Each row is a point on a landscape with many valleys, with its height.
From any point a ball rolls to the lowest of the 2 points nearest to it. It stops when none of these is lower. Distance is the straight distance between rows; heights are no part of it.
z172 h=363: [109 157 108  55 137 119  68 155 118 106 122  68 133 122 135 142 120 120
  65 143 150 106  74 167 154 174  89  98 143 125 125 152 132  97]
z693 h=720: [ 62 152 135 148 161 175 155 129 161 135 176 117  68 113 156 125 133 132
 127 121 145 137 133 151 145  95 135 132  63 163 160 148 117 103]
z283 h=302: [175  80 189 160 117  99 131 143 156 116 148 119 103 134 130 121 113 135
  98 109 137 175 152 113  83  90 146  75 152 115 114  78 126  90]
z337 h=542: [188 105 181 115  84  89 108 158 139 146 140  78 125 173 188 138 112 131
 131 128 101 102 115 150 128 152 189 111 180 131 111  71 126 126]
z439 h=441: [102 117 135 148 163 111 141  90 162 141 115 174 148 136 118 103 104 124
 141 156 119  49  95 144 122 120 128 212  90 174 118 121  86 132]
z720 h=405: [103 158 139 116 138 129 131 152 125 132 182 107 114  94 167 113  86 126
 128 125 150 101 124 153 123 125 107  95 153  98 147 175 153  77]
z729 h=173: [ 84 124 134 140 144 105 112  70  69 164 114 126 158 116 176  74  64 132
 167 152 105  83 135 147 189 108 100 129 129 150 109 171 140  88]
z270 h=505: [138  97 153 129 112 121 120 125 165 100  97  99 115 132  98 142 136 137
 103 114 172 134 101 119  91 131  58 140 127 107 129  92  87 112]
z817 h=121: [126 122 193 120  69 117  98 168 113  85  86  84 120 186 111 114 120 128
 139 119 128 143 158 164  88 146 174  90 124 136 158  67 107 151]
z820 h=425: [ 63 160 131 118 153 148  92 131 141 135 139 111 145  97  78 107 141 138
 111 148 155  99 100 138  62 179  76  98 147  91 178 168 155 111]
z704 h=330: [ 89  85 139 141 131 139 112  99 110 104  95 184 144 119  46  93 136 111
 142 113 127 162 116 102  74 108  99 125  99 158 159 156 133 185]
z531 h=260: [145 112 103 125  95 132 115 131  72  99  97 161 170 126  98  93  93  98
 138  87 113 181 148 122 135  76 114 135 145 115 100 147 130 153]
z139 h=478: [118 100 189 135 134 141 106 119 131 106 127  77  96 116 134  89 130 135
 100 126 176 137 107 113  96 131  77 122 148 101 144 131 116 128]
z142 h=400: [203  76 154 113 131 108 104 148 161  97 142 117  95 109 141 109 162 103
  64 114 148 157 102 119 107 125 164 160 139 106 122 104 135 192]
z653 h=240: [ 63 128 154 164 164 121 123  93 113 139 137 117 132 108 121  94  90 133
 114 130 147 130 130 130 135  86  92 121  82 161 123 145 113  85]
z694 h=157: [155  45 108 122 160 153 122 132 104 119 151 151 134 123 118 103 155 111
 121 110  98 201 116 110 145 106 169 134 120 145 143 149 151 196]
z261 h=353: [101  98 105 107 167 120  69 133 138 123 107 154 141 127  45 116 147 114
 119 140 121 149  98 132  66 112  98 144 123 175 119 174 138 152]
z82 h=204: [115 121 104 125 144 156 136 107  76 133 143 104 139 127 156 117 135 125
 120 138  86 142 187 101 145 151 128  59 127 143 135 158 128 125]
z929 h=171: [116  91  95 123 141 148 119 130  84 147 170 125 172  94 134 113 140 113
 142 122 112 149 103 105 118 134  74  74 169 101 162 202 158 140]
z394 h=479: [178 114 151 143 185 140 152 120 153 153 125 157  78 126 122 146 164 158
  77 139 116 170 177 128  62 120 153 137 130 173 119  94 111 146]
z76 h=387: [119 168 150  66 117 121  71 174 131 126  97  66 114 153 104 141 142 140
  85 157 167 118  80 174  90 191  94 106 179 102 172 123 138 112]
z981 h=488: [160 102 173 163 157 117 137  75 132 201 117 101  94  96 172 107 134 129
 151 136 149 150 145  91 155  69 116 155 174 113 101 138 149 135]
z745 h=156: [129 101 128  93 122 110  78 154  99 141  67  91 151 198 112 123 138 121
 159 147  95 115 119 158 100 134 112 135 158 148 125 116  99 152]
z978 h=765: [109 143 139 154 159 140 170  78 150 174 137 151 107  93 165 124 115 135
 125 130 146 114  67 127 200  96 142 207  67 156 128 110 128 114]
z661 h=258: [155 104 160 141 103 127 134 155 146 111 176 105 105 131 155 133 123 129
 106 110 132 172 184 107 129 113 189  49 132 129 135 104 143 116]
z341 h=669: [153 150 129 116 126 125 140 150 146 134 151 112  95 132 170 140 129 119
 145 153  98 110 197 151  94 156 172  98 154 121 131 139 136 145]
z917 h=216: [151  94 150 143 138 166 177 144 136 143 177 119  87 137 182 115 138 140
 125 105  94 170 205 129 111 114 142  47 154 114 138 128 124  88]
z441 h=277: [133 132 145 173 127  93 136 127 138 140 151 144 169 100  86 143 143 149
 117 140 145  79  56  84 104 176 157 139 120 110 153 106 138 135]
z125 h=388: [106 107  91 104 157 110 109 147 171 100 158 161 150 148  86 128 118  96
 124 140  84  68 103 143  96 126 145 133  86 205 128 180 110 155]
z500 h=361: [139  42 155 115 135 103 103 154 130  90 124 122 127 159  92 114 133 126
 101 105 101 185  97 132 103 116 151  76  96 179 148  95 134 154]
z941 h=342: [109 150 120  81 119 118 113 129 102  83 110  94 149 139 139 140 100 125
  79 132 137  93  84 136 155 175  70 123 119 126 117 126  94  83]
z478 h=321: [120 150 117  76 138 171 178 134 125 110 121 102  80 184 188 156 151 151
 103 146  96 121 128 183 155 184 103 116 117 140 129  94  92 118]
z371 h=815: [136 157 193 139 103 151 174 107 105 131 137 151 104  83 138  79  70 133
  97  94 161 119 101 144 143 128 171 182 122  89 108 100 112 133]
z952 h=225: [110 129  94 123 146 136 137 112 105 114 150 124 145 128 178 110 100 122
 121 127  76 116 209 140 169 118 123  79 103 175 115 151 110  85]
z299 h=471: [116 169 110 123  79 178 170  80 141 120 107 150 111 116 150 130 125 111
 149 104 142 122 181 106 167 116 105 191  89 111 113 144 100 141]
z550 h=520: [150 111 115 134 141 177 200  71 127 145 118 165 117 143 173 126 148 151
 104 117  68 130 222 128 139 141 122 103  97 163  98  89  96  94]
z385 h=737: [ 71 122 136 163 165 140 119 123 181 127 185 115  97 101 141 125 130 108
 118 131 169 121  83 114 156  86 142 149  43 175 152 139 123 121]
z891 h=598: [160 125 103 131  77 105 134 146 139  85 140 161 177 116 135 111  84 111
 145  94 106  97 173 123 120 114 149 129 122 113  98 133 101 119]
z571 h=522: [166 137 156 107  77  91 106 150  87 120 139 124 169 138 145 115  84 126
 120 130  99  77 116 157 121 157 196 137 158 110 119 100 120 145]
z116 h=142: [114 141 153 156 148  91 119  94 100 184 102 137 178 101 139  88  79 154
 172 160 115  74 128 152 117 121  90 136 164 130 111 122 132  75]
z97 h=577: [164  81 108 114 101 124 137 150 152 101 179  99 146 163 183 125 136 121
 108 123  74 100 126 132 154 159 188 107 115 157 121 101 118 146]
z967 h=451: [137 188 100 124  24 140 143 127 119 105 118 149 135 129 150 142 108 105
 189  95 156 117 192 114 173 119 142 159 116  84 122 138 131 150]
z454 h=796: [109 147 140 120 104 157 168 116 115  97 130 163 136 117 132  89  83 111
 110  92 133 108  80 137 178 114 128 204  90 102 115 126 107 136]
z955 h=356: [ 51 143 138 158 206 154 115  98 161 210 112 114 121 141 104 136 185 156
 189 181 153 118  93 144 127 138 117 171 148 137 170 144 159 132]
z56 h=395: [110 141 133 138  82 147 131 132 137 133 155  85 120 148 188 128 122 110
 195 113 155 115 130 115 188 106 146 132 136  97 155 142 144 135]
z527 h=199: [ 73 135 118 141 162 132 147  88 115 132 121 126 154 125 166  99 105 139
 142 145 106  76 148 136 169 131  81 106  87 169 114 152 104  64]
z857 h=373: [156 150 133 146 121  89  84 117 133 108 166  99 138  58 147 104 155 103
  98 157 163  97 129  77 161 164 187 147 122 133 112 153 165 179]
z676 h=162: [157 185 123 121 117 137 157 117  55 130  78 134 145 147 157 138 125 157
 106 146  90 117 209 135 110 207 143  86 153 125 115  90 116 119]
z45 h=318: [115 173 113 109 105 127 150 104  77 103 110 112 141 130 160 153 110 148
  73 151 136 103 138 132 193 181  98  86 102 141 107 119 125  77]
z190 h=200: [123  99 173 141 143 121 123  65  68 147  66 113 129 134 150  52  96 138
 120 129 105 135 205 128 144 106  83 129 141 150  90 108  95  84]
z170 h=152: [210 105 121 170  86  70 129 137 175 116 145 157 133  74 104 177 166 142
  91 116 169 148 129  74 102 129 151 107 140  82 110  96 160 146]
z934 h=404: [100 154 144 106 130 146  73 149 146 144 123  88 113 126  88 131 166 136
 132 153 166 120  77 144  80 182 111 125 177  87 185 139 160 146]
z198 h=211: [148 134 117 116 136 115 101 157 143  92 110 161 133 139  76  92 114 111
 131 124  89 114 198 156  53 115 164 146 124 162 122 143 102 167]
z548 h=562: [141 126 151 106  83 116 112 162 147 104 173  59 127 160 195 120 113 124
 115 127  85  80 150 136 119 160 169  63 140 148 138  99 116  98]
z711 h=343: [108 130  93 117 180 128 144 162 155 143 195 160 148  90 108 146 130 161
  77 149 109  95  58 152  87 163 124 102 131 125 146 144 140  91]
z401 h=289: [135 150 132 124  98 124 149  97  79 112 106 134 148 127 150 136  85 133
  62 115 131 157 174 123 188 128 123 104  99 130  74  90 103  64]
z342 h=183: [132  73 101 105 146 122 111 140 111 132 149 119 167 138 133 113 125 106
 143 120  91 147 102 125 144 107 129 105 137 144 127 170 143 151]
z655 h=537: [118 132 136 156 141 152 197  94 141 141 146 145 111 136 169 148 139 157
 118 131  98 112 165 136 139 156 139  98  72 155 122  90 105  86]
z874 h=338: [108  94 125 131  99 108 106 182 145 114 165  99 155 174 148 118  78  90
 207  89 109 149 154 150 160  54 155  88 125 141 134 145 129 102]
z923 h=691: [153 134 106 142 110 145 175 103 176 134 195 145 104  67 174 135 144 116
 129 120 145 102 162  92 151 118 152 145 113 107 117 169 145 145]
z9 h=652: [191 125 141 125 134 107 131 138 117 175 126 123 120 139 186 121 106 132
 142 145  94 126 174 154 125 122 138 108 205 114 108 123 147 109]
z295 h=406: [ 89 131 114  89 138 115  94 161 154  77 141 141 134 164  75 115  95  85
 128 154 111  53  48 143 138 139 146 180  79 186 127 156  96 156]
z126 h=210: [105 138  76 107 171 158 182 153 168 129 134 120  91 148 146 160 147 140
 152 101 111 164 162 160 119  87  55  93 117 119 140 158  98  58]
z699 h=333: [ 62 155 106 126 193 141 102 128 137 213  83 119 113 173 102 156 145 161
 191 168 149 141  57 171 141 108 113 172 160 126 135 117 169 123]
z291 h=300: [133 162 100  57  90 153 162 169 118  87 134  96 108 194 187 180 123 129
 119 115 106 113 126 172 179 169 104  94 136 118 118 108 101  98]
z317 h=229: [129 120 113 155 140 105 104 126 110 162 139 137 139  60 113 176 200 145
 130 138 180 152  48  75 173 163 166 154 128  66 135 135 199 143]
z355 h=385: [154  59 141 122 127 102  70 160 155 112 112  83 115 175 116 168 173 122
 104 134 140 194 109 125 122 101 135  75 112 166 149  93 141 152]
z723 h=34: [ 79 166 121 123 113 132 117 192 118 117 113 138 130 170  69 169 129 133
 167 135 133 139 102 160  95 124 145 105 109 135 164 116 135 136]
z327 h=507: [116 129 112 164 104 153 181  91 165 122 148 144 135 118 115 155 167 141
 152 121 130  91 143  93 106 137 113 149  78 123 147 115  87 154]
z665 h=149: [128  99  84 111 125 135  96 146  98 108 151 142 158  91 101 126 152 108
 130 124  96 178 136 105  98 145 111  37 151 119 185 184 186 171]
z314 h=184: [137 128 104 127 153 115 103 178 125 128 123 169 144 157  83 133 121 110
 164 131  70 154 185 167  68  92 175 116 139 184 124 148 128 160]
z127 h=239: [166 107 113 137  92 108 177 148 183 112 170 119 106 150 171 190 119 139
  96 107 141 131 116 101 188 119 137  98  96 114 101  78 112  67]
z91 h=285: [ 81 149  97  91 135 138 120 127  88 139  62 100 141 203 109 161 139 134
 190 148 131 137  82 145 168 125  41 144 142 118 129 127 110 119]
z629 h=273: [134 170  96 104  86 136 174 157 168 105 137 126 111 151 171 202 124 133
 117 124 157 107 125 128 162 140 102 119 100 110 128  95 104  87]
z691 h=417: [104 151 119 131  67 153 115 139 114 102 137 112 105 144 144 141 149  90
 171 117 158 148 100 113 201 119 164 163 113 108 145 139 164 194]
z163 h=212: [107 111 123 110 142 109 117 143 104 166 103 135 187 159  76 135 128 155
 160 131  70  90 105 143  53 166  93  90 173 128 141 130 107  93]
z218 h=424: [ 79 154  98 111 158 128 124 123 168 103 123 181 144 135  75  96  83 107
 154 134 113  51  57 151 130 116 100 214  92 165 104 162  93 117]
z479 h=464: [166  69 170 153 138 140 150  98 149 161 142  83  84 136 190 115 143 138
 144 119 147 162 131 103 173  85 149 129 165 106 110 116 144 136]
z319 h=218: [119 148  67 120 164 133 127 139 142 162 115 167 145 157  99 149 140 121
 191 150  90 143 176 152 100  89 114 132 146 153 111 163 141 132]
z957 h=185: [150 149 105 105 143 148 133 125  55 122 137 134 164 111 143 121 125 137
  94 150  63 126 170 125 109 203 126  65 161 124 151 139 133 134]
z155 h=194: [165  96 140 172  83  89 158 130 168 115 154 128 128 114 130 197 143 147
  92 107 163 144 120  69 112 120 130  94  94 113 119  74 127 101]
z452 h=214: [135 110 213 161 110 130 158  72 136 136 120 101 107 125 167  85 115 132
 120 104 147 106 175 113 157 129 169 148 103 144  88  71  82  92]
z377 h=341: [146 157 110  91 145 170 166 124 110 110 116 123  77 133 153 144 165 147
  76 150 128 134 146 137 118 185 101 127 137 118 138 119 122 155]
z866 h=163: [109  83 194 137 144 144 136  79 130 137  86 113 104 139 162  57 113 136
 132 119 129 117 142 133 133  95  95 156 126 148  88  97  70  83]
z604 h=782: [ 81 136 160 122 142 178 186  96 123 145 147 158 118 109 156  77  90 120
 140  87 137 108  53 129 203 114 141 215  80 120 153 118 106 132]
z75 h=409: [162  82 136 111 116 107  81 147 180 118 140  42  91 181 183 174 179 118
 106 147 137 144 137 119 147 135 154  88 136 157 130  90 134 134]
z682 h=241: [112 151  76  86 144 125 145 149 158 118 104  99 115 174 134 187 145 135
 162 121 134 145 139 164 146  96  44 100 127 125 117 147 110  69]
z151 h=525: [120 120 111 169 153 129 187  92 145 163 142 162 141 132 129 186 174 166
 119 144 108 102 103 109 117 155 124 138  96 150 143  89 118 126]
z164 h=87: [102 142 153 124  62 108  96 167 101  92  73 123 156 165  63 137 111 120
 148 124 125 145 147 156  75 147 156  66 104 148 183 109 135 163]
z572 h=442: [ 81 205 129 139 137 142 102 151 103 158 157 138 103  77 136 109  93 116
 161 126 160 152 156 141 123 104 137 117 160 100 150 189 189 107]
z209 h=752: [ 85 142 121 178 166 150 153  94 181 158 153 136 115 121 150 160 150 124
 149 142 158 119  53  91 198  93 128 186  66 153 170 113 125 119]
z146 h=118: [188 162 113 156  77  85 147 122 125 119 143 173 152  62 100 171 128 140
  85 121 162 134 128  77 109 153 133 112 156  57 108 125 165 128]
z136 h=701: [103 146 118 142 125 176 156 111 150 114 195 129  94  84 171 110 148 113
 118 114 145 126 142 103 166 129 146 128  82 126 150 182 137 153]
z627 h=309: [ 60 182  78 106 159 155 123 140 124 184  81 132 131 179 100 161 139 143
 217 148 142 138  59 134 166  93  80 179 144 113 138 148 160 135]
z400 h=632: [155 132 158 148 125 108 147 144  98 183 143 146 160 110 145 113  84 148
 160 125 103 122 148 156  90 130 161 112 195  71 118 122 137 112]
z406 h=519: [156 105  77 110 148 104  85 127 145 119  83 126 147 131  74 154 131 122
 118 110 161 177  94 124 138  73  41 136 156 128  94 143 139  95]
z916 h=453: [161 118 155 117 178 152 148 143 164 150 130 145  57 123 130 113 144 147
 106 129 139 162 148 165  84  92 124 169 145 130 124 119 118 133]
z912 h=501: [176 128 107 156 152 133 175  85 144 138 106 161  99 113 122 152 149 149
  74 125 105 168 218 107 118 106 139 124  95 173  94  84 103 115]
z250 h=384: [129 143 143 155 138 106  94 116 169 105 172  94 106  85 134  99 148 110
 112 150 169  65 108 102 137 144 183 183 110 139 116 134 131 163]
z266 h=371: [ 98 139 125 129 168 149 163 154 130 134 175 147 124 105 129 114 117 139
 125 127 105  95 103 152  85 148 117 113 131 121 161 153 116 112]
z943 h=434: [198 130 104  69 112 137  91 163 175  84 106 109  79 151 143 113 120  92
 128 118 144 149 154 159 122 116  96 172 183 109 107 151 114 165]
z474 h=242: [105 180  47  94 178 140 124 119 129 143  91 187 129 143 108 118 125 120
 181 152  78  99 155 178 137 112  96 187 140 173  99 183 149 139]
z491 h=174: [134  99 161  95  81 142 109 111  84 102  97  92 149 183 155  74 109 113
 138 115 116 116 132 138 193 141 170 169 141 133 106 104 105 177]
z132 h=352: [196  87 203 163 136  91 122 146 170 169 132 103  82 123 124 138 151 143
 116 133 151 142 126 111  74 119 163 119 190  97 111  81 126 134]
z784 h=372: [104 107 104 130  97 127 124 156 125 133 158  88 151 188 177 147 110  95
 215 117 134 131 106 116 207  82 163 104 114 129 151 124 127 138]
z369 h=492: [109 153 144 179  95 152 179  67 144 139 110 132 124 109 140 123 150 136
 174 118 149  80 151  76 140 143 105 169 100 103 152 109  72 133]
z240 h=587: [190 112  79 107  89 110 118 133 151  81 169 138 159 126 154 109  98  99
  94 110  76 102 173 122 151 136 173 123 117 141  93 136 109 145]
z960 h=170: [137 120  89 136 117 120 116 140  70 129 137 137 166 118 105 167 166 125
 142 138  97 186 149  92 121 153 173  49 128 138 157 136 189 188]
z870 h=435: [132 176 112 131  31 127 118 141 108  89 134 142 142 126 131 129 104  80
 164  93 159 140 145 109 197 118 190 165 105  98 112 129 167 193]
z512 h=73: [ 95 141 109 133 144 112  90 103 101 143  98 138 149 134  89 142 129 136
 125 151 153 110  84 119 156 120 120 178 104 171 105 135 148 142]
z77 h=423: [ 98 117 148 139 148 123 107 125 194 107 119 140 116 147  85 115 138 134
 116 145 166  78  82 128  99 116 122 212  79 165 135  96  85 138]
z690 h=310: [ 94 103 126 162 112 146 131  70  88 125  94 175 156  93  71 100 120 107
 152 100 128 182 114  84 129  81  89 162  85 151 131 147 143 163]
z799 h=108: [101 160 127 153 133 106 121  94  94 174 101 153 169 114 104 124 102 149
 147 144 138  98 112 132 124 118 126 159 133 136 106 124 146 107]
z547 h=449: [ 93 149 176 145 146 137 100 122 155 121 134  87  88  73  94  86 133 145
  97 145 191 125 123 127  64 153  79  93 162  84 170 158 150  90]
z863 h=234: [149 160  94 127 127 135  87 117  81 102 104 180 145 115  78  96 101  94
 124 119 110 154 203 126 103 116 134 158 136 147 115 150 132 160]
z25 h=182: [130  95 128 123 119 104 116 126 133 135  92 145 181 170  89 122 134 127
 170 147  74  75 122 120  59 151 125 141 139 164 129 119  79 150]
z894 h=188: [130 132 115 145 130 139 142 148  86 146 157 103 151 113 130 163 195 137
 167 147 113 148 121  91 147 173 199  74 126 117 180 138 189 190]
z81 h=230: [124  81 175 164 115 153 126  80  63 120 108 104 157 136 131  73 116 134
 113 112 107 158 226  91 150 116 144  85 113 168 107 121 105  94]
z556 h=264: [122 119 101  92 144 120 139 119 135 141  65  82 127 202 158 169 153 144
 166 148 108 133 116 164 166 131  24 101 153 138 106 116  93  76]
z666 h=261: [129  92 168 180  98 125 137  81  94 140 134 113 144 106 132 108 112 129
 126  97 131 179 183  76 155  83 153  87 113 131 106 117 139  97]
z402 h=169: [100 121 126 122 148 163 166 163 166 113 176 116  88 146 164 150 148 145
 135 107 109 141 174 154  83 122  99  54 112 125 170 136 100  75]
z305 h=85: [ 98 163 113 120 109 124 136 156 111 110  85 127 140 165 110 175 114 150
 139 144 122 114 147 168 116 142 143 116 105 135 130 109  96 114]
z471 h=487: [132 177 136  90 112 106  57 187  47 109 115 130 147 115  94 108  77 105
 110 125 133 173 115 164 134 155 154 100 182 106 127 155 186 143]
z880 h=495: [153 127  72 107 161 143 134 139 155 120 118 148 102 102  92 145 134 115
 109 102 134 187 107 128 129  62  51 157 148 106 106 162 143 109]
z160 h=433: [184  90 133 110 149 117 122 127 156 150 147  70  87 154 213 159 151 122
 103 143 145 155 133 119 171 120 116  97 179 125 102 102 148 103]
z882 h=368: [136 146  84 104 115 165 158 122 126 129  85 162 129 142  84 192 190 149
 117 138 145 148 102 118  93 168  71 159 134  82 142 111 127 156]
z239 h=472: [130 139 102 101 143 156 169 129 153  87 117 154  75  99 115 103 117 118
  99  81 133 167 135 146 110  82  46 163 122  98 114 151 101 108]
z486 h=254: [150 125 127 153 133 100 102  92 143 137 139 127 144  71  97 153 190 161
  87 152 174  92  49  67 135 184 137 157 127  89 124 115 145 144]
z6 h=392: [140 148 104 138 144 136 157 129 155 164 116 147 109 110 105 190 177 159
 115 139 164 158 101 121 106 128 100 143 153  91 141 106 147 124]
z128 h=298: [101  88 144 154 105 125 124 164 146 102 178  99 136 151 150 131  98 113
 142 105 136 158 149 129 151  85 194  72  78 157 141 121 136 111]
z89 h=307: [105 148 117 152 159  99 136 137 153 147 189 164 164  63  91 137 103 140
 104 147 153  66  44 113 114 149 148 146  95 108 147 141 139  93]
z176 h=287: [115  99 114 132 130 139 146 103  71 137  91 187 169 113  80  87  91 109
 143  90  96 169 103 108 150  57 136 175  91 153  95 143 121 150]
z504 h=127: [132 211 139 137 106 117 166 147  83 147  83 157 127 137 123 159 103 161
 136 141 128 121 183 159 116 150 152 118 115 115 122 100 117  98]
z73 h=354: [150 134 100 112 108 175 171  98 100 103  98 143 114 138 119 152 191 140
  95 141 124 142 131 114 123 188  84 161 119 106 151 112 115 191]
z940 h=339: [179 104 121 165 122  93 106 113  99 155 145 155 166  44 118 117 134 123
 136 113 150 154 107  73 130 113 146 151 183  74 107 148 180 157]
z219 h=81: [164 187 135 146  79 127 171 131 127 123 133 163 135  71  96 170 130 145
 109 122 176 131 139 103  80 185 115  93 155  47 141 119 137 109]
z285 h=680: [166 127 132 136 125 144 163 116 182 130 178 122  89 101 195 113 140 126
 127 140 105  76 182 118 116 152 145 112 138 118 126 148 126 119]
z42 h=506: [150 167 134  96  84  94  83 152  65 121 105 144 185 122  99 120  73 116
 118 134 131 100 106 143 113 157 158 147 192  86 114 131 152 147]
z88 h=151: [148 102 169  96  58 148 105 144 106  75 110  52 127 188 161 110 131 115
 133 114 124 117 142 130 158 176 174 103 123 123 139  97  98 162]
z727 h=207: [107 141 103 150 149 129 106 146  91 171 160 130 151  86 133 156 185 127
 155 145 151 136  70  91 164 153 168 111 126 101 156 164 203 167]
z83 h=305: [144  98 147 177 116  94  99 103  98 136 114 135 153  88 105 132 120 128
 116 105 172 188 124  79 141  74 126 111 138 108 123 129 165 127]
z144 h=135: [130 114 104 138 160 140 113 120 115 134 138 170 114  87  94 121 160 118
 120 120 122 189 116 112 129  93 153 164 114 143 133 155 170 194]
z508 h=530: [149  90 125 117 130 102  86 140 139 100  98 107 128 140  97 155 143 119
 101 115 184 169  66 116 134 103  83 139 130 108 116 111 144 128]
z867 h=332: [103  37 177 148 142 137 131 129  96 107 132 122 136 170 104  99 101 142
 102 100  88 179  92 123 110 102 132  77  93 164 132  90 102 115]
z767 h=107: [105 123 143 153 148 124  96 117 115 141 112 153 131 122  89 127 151 114
 131 137 158 155  87 116 127 115 166 192 101 150 122 125 150 185]
z178 h=612: [167 117 124 135  96 100 164 165 111 136 133 173 172 123 147 104  79 123
 173  90  79 113 165 139  99 107 161 121 167  71 111 134 116 125]
z685 h=374: [113 100 101 127 160 120  96 128 178  94 136 143 145 116  54 112 152 114
 111 147 107  83 101 122  50 138 120 140  90 178 139 153 102 157]
z152 h=259: [ 97 171  95  97 162 130 126 113 105 161  78 181 152 130 115 103 100 143
 159 170  70  50 152 198 120 168 103 174 132 165 105 164 127 123]
z718 h=383: [193  75 190 147 162  91  81 127 182 127 137  91  77  90 122 107 162 117
  81 144 167 156 114  98  93 110 159 141 164 135 114 115 142 161]
z675 h=255: [152 133 174 138  76 129 162  93 123 110 124 101 113 156 178 110  89 141
  89 111 149 113 199 107 198 126 137 111  91 120  75  87 101  56]
z211 h=288: [ 67  77 158 131 195 134 141 117 104 127 119 115 120 152 108  90  96 134
 117 115  93 152  88 137 117 100  78 107 103 173 126 132  82  84]
z959 h=418: [184 108 144  78 116 128  69 165 162  84 130  86  80 147 141 101 143  94
  93 118 135 162 149 150  97 125 131 140 176 129 145 139 131 189]
z747 h=376: [ 57 182 162 164 167 128 110 107 171 188 102 116 110 160 132 121 145 148
 208 163 161  69 120 149 140 123 128 185 129 154 166 123 129 132]
z87 h=133: [167 168 130 119 107 117 160 169 144 142 120 173 111 100  95 148 110 159
 115 114 157 131 150 153  52 136 118 118 175  60 135 121 134  95]
z58 h=469: [102 172 124 113 133 130  71 172  66 135 140 139 120  94 110 120 116 103
 143 132 151 179 126 145 138 133 166 111 158 108 144 171 208 156]
z227 h=123: [134 139 105  97 135 103 115 151  84 132  98 127 167 182 117 169 116 144
 120 150  96 131 117 156 138 148 130 105 133 159 107 106 121 126]
z450 h=238: [ 91 133 105 108 159 124 135 114  96 156 102 163 177 132 104 114 115 149
 133 158  51  62 134 159  76 182  90 107 134 151 124 154 100  93]
z433 h=357: [172 138 135 141 115 100 111 108 112 142 146 144 136  66 146 108 115 109
 113 137 151 107 122 105 149 137 163 160 182  87 107 162 172 162]
z434 h=426: [157 151 147 135 154 124 168 135 185 180 118 160  83 122 129 143 150 147
 143 129 149 139 115 145  97  91 128 189 158 106 120 110 130 116]
z852 h=402: [127 126 163 169 136  96 102 120 216 105 142  98 100 111 104 127 165 119
 114 144 185  65  65 114 110 149 145 189 107 135 148 104  99 155]
z310 h=452: [149 144 106  78 125 170 146 141 141  70 110 145  80 142 138 104 114  95
 115  97 136 157 169 165 130 113  87 162 138 100 118 155  98 138]

Where does a ball stop that starts at each point below?
z434 => z219
z270 => z866
z439 => z866
z125 => z314
z747 => z402
z955 => z402
z471 => z665

Call two points neighbours if one is among the 2 nearest of the other. Go from one point of each pair to the other, from neighbour to neighbour, staying as low as possible. Name the highest point that can't be avoided.
z512 and z305 => z952
z314 and z665 => z152
z866 and z314 => z439
z305 and z402 => z508
z512 and z665 => z342
